Points, in no order, along strands that fork, close into loops and pass close to each other.
Points whose rows are less than 47.2 apart are linked; no others are. Some points are linked to none.
(34): [ 28  -3   0 -27 -12  -5  22  22  -4  17 -19 -38  -8 -16 -24  14  17 -14
 -26  -3 -44]
(571): [ -2 -18  16 -20   2   9  13   9 -20 -20  -5  22 -21   6 -12   7  15  20
 -17  31 -23]
(228): [  6 -15  -6  -6  18  17  20  28   8   8  -6 -13   7  11  -9  15  37 -15
   0   6 -21]
(287): [ -2  -8   6  -1   8  13  24  22  -5  -7 -20 -34 -17 -14  -4  21  25  -4
   7  12   3]
(297): [-13  -4   1 -13  14   1  25  11   8   6  10 -19  17  24 -24  20  16   8
   0  19  14]
(807): [  4   5  -6  12 -27  -1   9 -28   5  20 -23 -26 -26 -19  -6   7   7   2
   0   0  29]
(1127): [ 12  -1  14   1 -25  -7 -11  -7 -26  -3 -38  -3 -22 -34  22  -9 -12   7
 -14  13 -16]
(600): [ -7  23  -9  -9 -15   1 -31 -24  13 -16  15  32 -51  -5  13   5   9  17
  22 -13  24]
(419): [-18  -6  15 -28  12  -1  16  10 -19 -18  16  10  12  26 -21   8   4  30
  -6  29   7]
(553): [ 18   3  24   5 -17  -6  -1 -31  -2   2  -5  13 -11 -12  -5 -27 -19  20
 -16  -2  11]
(1133): [-15  -7   3  12  14   4 -19  11 -18 -20   0  23  13   1  26  -9 -19  -4
   5   7 -11]
(6): [  2   7  11  -6   4 -23  20  12   6   1  11 -35  30  -1 -15  18 -29   1
 -19   6 -17]
(197): [ -6  -2  28   0  15 -10  -5   3 -14 -22  13  21  27   5   8 -22 -36  10
  -3   2  -6]
(570): [  7   1   5   0 -12  -5  27 -14  15  20  -3 -26  -3   3 -31  11  13  11
 -14  15  16]
(498): [ 11  -9   8 -13  -7  -1  30  -9  11  14   4  -8  -7  18 -38  14  20  17
 -17  21   2]
(252): [ 40   0   1   2 -34   1 -12 -30  -1  23 -20  17  -8 -17  -2 -34   4   5
 -22  -9  -7]
(796): [  0   3   5  13   4 -10   7  22 -11  -6 -24 -34   7 -25  20  11 -12 -16
   2   4 -14]
(301): [ 31   2   2 -13 -11 -20  12   6  -1  17 -11 -29  18 -14 -13   2 -18 -13
 -31  -8 -49]
(802): [-28   3   3 -14   8  -1  10  -1 -12 -15  15   2  14  24 -13   9  -3  23
  11  19  30]
(761): [  6   0  -1   8   9  -1  14  21   3   7 -15 -38  17 -14   5  14   4 -21
  -2   0 -15]
(608): [-20  20   0 -15  -6 -11 -13 -31   6 -11  36  19  -4  12 -12  -9 -17  26
  17 -16  48]
(379): [  9 -17 -22  11  15  21 -10  23   3   9 -12  12   7   9  16  -5  30 -31
   6  -9 -24]
(781): [-18   0  -4   4   4  11 -17  -1  -8 -15  14  33  -8  11   8  -5  -4   9
  11   3  12]
(212): [ -1   2 -33  13   6  11 -14   9  17  11   6   3 -11   5  13   4  25 -26
  26 -23   9]
(495): [ -6  -2  17  13  11  -3 -19   5 -15 -21   4  24  20  -8  26 -23 -40   1
  -1  -5 -10]
(303): [  1   6  12  18   6 -18   3  -6   9  -3  10 -10  43   0   6 -15 -40  -3
  -7  -6  -8]
(540): [ 21  -9 -14   5  -1   7   7   7   9  24 -18 -14  10  -2  -1  -3  23 -20
  -9  -5 -25]
(1096): [ -9  -1 -18   3  -7  11  -1  -6   4   5  -5   4 -40  -6   1  13  29  -2
  17  -4  23]
(800): [  3   1 -26  14   3   6  -9   0  20  17  10   4   7  13   0  -1  16 -19
  11 -18   8]
(311): [  3  -6  16  -6  -9   2  10 -18  -5  -3   2  19 -19   2 -20  -7   5  25
 -14  18  14]
(176): [-36   9 -19   8  13  -2  -4   9  11   0  16 -16  14  13   6  20  -3  -9
  28  -7  38]
(1152): [ 32  -6  23   0  -4   5 -13  -8 -15  -2 -12  37   1 -11   9 -40 -12   7
 -26  -6 -31]
(79): [-24  -8 -14  -2  23  26  14  28   5  -3  10 -16  -3  17  -8  24  38 -11
  30   0  28]
(832): [  2  14  -4   2 -21   3 -20 -32   8  -2  12  25 -35  -7   2  -9  -2  13
   4 -11  25]
(222): [ 26  -8  33 -27   2 -10  19  -3 -14 -10  11  17   2   5 -31  -7 -10  21
 -32  10 -33]
(318): [  4   9   8   1   1 -19  24  -2  21  16  14 -35  35  11 -25  10 -13   5
 -15   6  -1]
(8): [ -6   3  19   7 -21 -10  10 -29  -3  -5 -11 -18 -18 -14  -8   9 -17  22
  -7  15  25]
(1134): [ -9   4 -22  -1 -10  17 -16  -7  -2  -4 -10  13 -59 -15  16  11  32  -6
  25  -9  20]
(688): [ 15 -11  -8   7  12  10  -6  11   8   8   2  16  32  16   6 -10   4 -20
  -6  -5 -36]
(439): [-27  -3 -15  -1  30   4  -4  26  -1  -8  22   8  42  30  10   4   2 -10
  18   2   4]
(1165): [ 17  -1  -5 -12   9  -6   7  36  -3   9  -5 -32  22  -7  -8  16  -7 -30
 -17  -9 -60]
(421): [-14   0  -6  -3   7  -1   4  -2   6  -3  20   9  15  22 -10   3   3   7
   5   5  17]
(248): [-14  -1   6   7   5  -4  15   5   0  -3  -4 -25   4  -4  -1  18  -7   0
   3  16   9]
(696): [ 33  -2  -4   3 -30  -1 -22 -17 -14  21 -32  16  -4 -28  20 -36  -1  -3
 -17  -9 -17]
(153): [ 19  -3   6  13   1  -3  -5 -14  14   9  16  19  32  11  -4 -32 -18  -3
 -13 -16  -8]
(492): [-18  18 -23  10  -2  -5 -29  -6  13  -7  15  11 -14  -2  25   4  -7  -8
  28 -20  20]
(587): [ -1   2   1  -5  14  -7  23  10  19  16  14 -27  37  20 -24  15   4  -2
  -6   8  -4]
(175): [-10  -1 -11  20  -1   9 -21  14 -17  -6 -30  -4 -16 -25  44  -2  -3 -22
  18  -6  -1]
(632): [ 21   5   8   3  -6 -18   8   1  -2   8 -13 -24  22 -13  -1   0 -21 -12
 -19  -1 -30]
(1144): [  6  -9  26 -29  11  -6  18   6 -15 -17  19  18  11  21 -28   1  -2  27
 -20  23 -16]
(537): [  9   0  35 -10  12 -17   9   2 -11 -15  14  11  25   1  -9 -19 -34  18
 -13   3 -12]
(784): [-25  11  -4   2  -4  -7   5 -17  10   7  13 -17   4   9 -10  18 -10   9
  14   3  43]
(21): [ -7  12 -37   1   8   6 -25   9  24  -4  17  18 -28   7  19  13  32 -15
  38 -24  14]
(947): [-21  -5 -26  -3  22  19   7  21  14  10  21  -4   6  29 -13  17  35 -10
  24  -4  19]
(98): [  6   1  23  -7   7 -21  14   8  -3 -10  11 -13  28   1  -9   2 -31   4
 -20   9 -26]
(545): [ 33  -5   1 -17 -10  -6  11  11  -5  14 -15 -14   4 -10 -14   5   5  -9
 -28  -1 -54]
(14): [  2   5  22   5 -16 -12   9 -35   1   2   5  -2  -7  -6 -12  -8 -22  26
 -10   3  27]
(926): [ 20   1  -3  -4  10  -4  12  36   4  14 -15 -44  25 -14  -1  12   4 -33
  -5 -11 -40]
(678): [ 22   1  -2   8 -18 -13   0  -5  -7  14 -29 -16   8 -21  13 -10  -8  -9
 -14  -2 -20]
(1120): [-18   3 -16  15   3   8 -28   2  -3 -13   3  25 -15  -2  28  -1  -3 -10
  18 -11   8]
(480): [-16   3  -4  21  13 -11  -4   2  11   6  12 -10  46   9  13  -6 -28 -12
   8  -8   7]
(638): [-20   0 -11  -3  -4   9   4 -10   4  -1   7   0 -28   9 -10  21  19  11
  18   7  36]
(33): [  3   9 -14  20 -13  -2 -21 -16   7   7  -4   8   0  -9  21 -15 -13 -11
   8 -18   9]
(75): [ 45  -3  14   1 -19  -4  -5 -24   3  20  -8  13  13  -9  -7 -39 -10   5
 -26 -14 -21]
(54): [ 20  -1  21   4 -11   3 -16 -18 -13  -6 -10  31 -10 -15   6 -36 -15  13
 -17  -4  -8]
(1177): [ -2  -1  -9  16  18  -5  -1   6  16  10  18   0  52  20   5 -10 -15 -20
  -1 -11 -15]
(483): [  1  -4 -11   9   5   6  -1  -3  12  12  18  13  21  21 -10  -8   7  -7
   0  -8   1]
(1146): [ 32  -9   9   6   0  11 -17  -5  -2   4  -3  43  11   0   6 -43  -1  -6
 -20 -12 -34]
(937): [-19  17 -22 -13  -5  -1 -24 -14  16 -12  23  23 -36   6   8  15  14  12
  30 -11  31]
(342): [  3   4  31  -3  12  -1 -16 -16  -6  -6  19  43  -3   4  -7 -41 -23  16
  -2 -20  17]
(792): [  0  14 -16   9 -24  -2  -8 -29  17  18  -4  -8 -31  -7  -3   7   5   1
   9 -12  34]
(700): [  1 -13   8 -27  12   3  30  26   4   2   7 -18   3  19 -31  23  25   3
 -12  22 -25]
(431): [  0  -8  15 -28   2  -7  22  26 -17 -14  -2 -14 -10  -6 -16  25  -1   0
 -23  17 -43]
(491): [  7  -7   5 -26   7  -2  18  32 -11  -3   1 -21   7   0 -16  22  -1 -16
 -22   3 -58]
(291): [ 17  -6 -16   3 -21  11  -8 -17   7  20 -10  18 -27  -1  -4 -13  27  -4
  -5  -7  -1]
(615): [ 34  -2  21   6  -2  -6   3 -22  12  11  11  20  18   4 -15 -42 -16   6
 -22 -17 -10]
(622): [ -8  21 -10 -20  -9  -6 -15 -26  17  -6  32  25 -24  14 -13   4   7  25
  23 -12  39]
(691): [-14   5   5  15 -10   1 -14 -14  -9 -12 -10  10 -19 -15  20  -4 -19   5
   5   4  16]
(560): [ -4   9 -31   1  -1  11 -28   4  11  -7   0  21 -46  -4  23  11  33 -10
  31 -21  13]
(339): [-19  -9  -7   9  21   6 -13  21  -7 -11  10  18  27  15  19  -2  -7  -9
   7   4 -12]
(96): [  0  22 -20  12 -13  -6 -37 -17  23   1  15  18 -15  -6  24 -14 -11  -6
  20 -31  12]
(315): [  0  -4  15   7 -13   2 -13 -11 -20 -16 -22  17 -27 -18  17  -8  -8  14
  -7  13  -3]
(896): [-15  -9   2   2   8  10   0  12 -11 -13  -7   9  -8   2   8  10   7   0
   1  19  -3]
(223): [ 10  21 -10   2 -31  -4 -20 -43  16  11   3   7 -37 -13   4  -8  -5  12
   4 -20  33]
(973): [-10   8  -5   4  -7   0 -16 -17   5  -5  19  25  -9   7   2  -9 -11   8
  10  -9  20]
(1062): [  4  -9   8 -14   5  -5  13  30 -19 -14 -19 -18 -11 -18  10  16  -2  -9
 -12  11 -41]
(453): [  6  -4  -1   6   5   6   4  34 -20  -6 -39 -41  -3 -41  27   7   8 -20
  11  -4 -12]
(723): [  4 -17  -2  -4  10  12  10  19  -8  -2 -13   2  -8   2  -1   9  26  -8
  -6  16 -21]
(924): [-33   1  -5 -15   3   4  11  -3  -4  -7  11   0 -12  22 -18  20  16  20
  15  20  41]
(1121): [ 10   0  -6  17  -9  -5  -9  -9   1   8 -18  -5   8 -13  20 -14 -13 -11
  -2  -6  -7]
(128): [-28 -10  13  -8   8   6   6   9 -23 -28  -4   7  -9   6   1  16  -1  20
   7  30   9]
(390): [ 24  -2   4   4 -25  -7 -12  -6 -21  11 -37   0  -4 -30  24 -20 -12  -1
 -15   1 -24]
(1173): [-25  14  15  -9   1 -10  -7 -23  -9 -16  22  12   3  10  -5 -10 -30  27
  15  -3  48]
(220): [  3 -10  -7  12  13  18   1  30 -14  -6 -28 -23  -6 -23  25   3  20 -25
  13  -5 -12]
(409): [-26   6  22  -6  12  -9  -7 -10 -20 -28  15  16  13   8   4 -12 -36  25
  10   6  30]
(1048): [  4   4  11  13  -1 -11   2 -18   8   1  11   2  24   3  -4 -17 -27   8
  -8  -8   8]
(844): [ -5  11  -5   8 -15  -9  10 -32  23  19  10 -17  -4   8 -24   9  -3  11
   3  -2  41]
(69): [-19  -8  -2   2  20  21  20  26  -1  -7  -4 -26 -10   1  -5  23  31  -7
  20   9  22]
(1055): [  8 -17   5 -21   0   8  25   4   2   2   2   5  -9  21 -32  13  31  14
 -19  24 -15]
(392): [-32   3 -15   7  24   3   1  19   5   1  18 -14  32  23   1  14   3  -9
  23   1  22]
(596): [-15   4 -11  13  -9   7 -25  -6 -11  -9 -16  11 -27 -19  33   0  -9  -8
  16  -8  10]
(1019): [  6 -13 -10   0  21  12   8  23  11  10   4   3  26  22  -6   5  20 -17
  -3   3 -27]
(958): [ 25 -13  -5  10   4   9 -12  -5   7  11   0  30  19  11   2 -25   7 -14
 -15 -10 -35]
(63): [-34  20 -16   1   0  -8  -9 -15  11  -5  20 -13  -2   8   3  16 -11   5
  29 -10  47]
(520): [  2  -3   2   1  -2   5  27   5  10  11 -14 -35 -16  -7 -18  20  22   0
  -1  11  15]
(531): [ -1 -11  -6  11   4   9 -13  24 -23 -13 -35  -2  -8 -27  37  -2   6 -19
   5   6 -24]
(401): [-13  -9   8 -20  17   5  28  30  -3  -6   3 -27   0  11 -21  26  22   2
   0  24  -3]
(841): [ -2   6   7  12 -21  -6   3 -24  -4   6 -25 -23 -25 -23   8   7 -12   8
  -3   7  23]

A fork is a point with three links, a tip a point with one. Leave the first point through the second and follow the links. Name the first fork or tip that comes.
(63); (176) => (947)
(800); (212) => (802)
(1062); (431) => (596)
(723); (228) => (832)

A tip is a point with one link. Name the tips that can be reached along the links from each point below, in the order of the rows.
(700) => (947), (844)
(33) => (34), (1177), (1062), (128), (409)
(421) => (222)
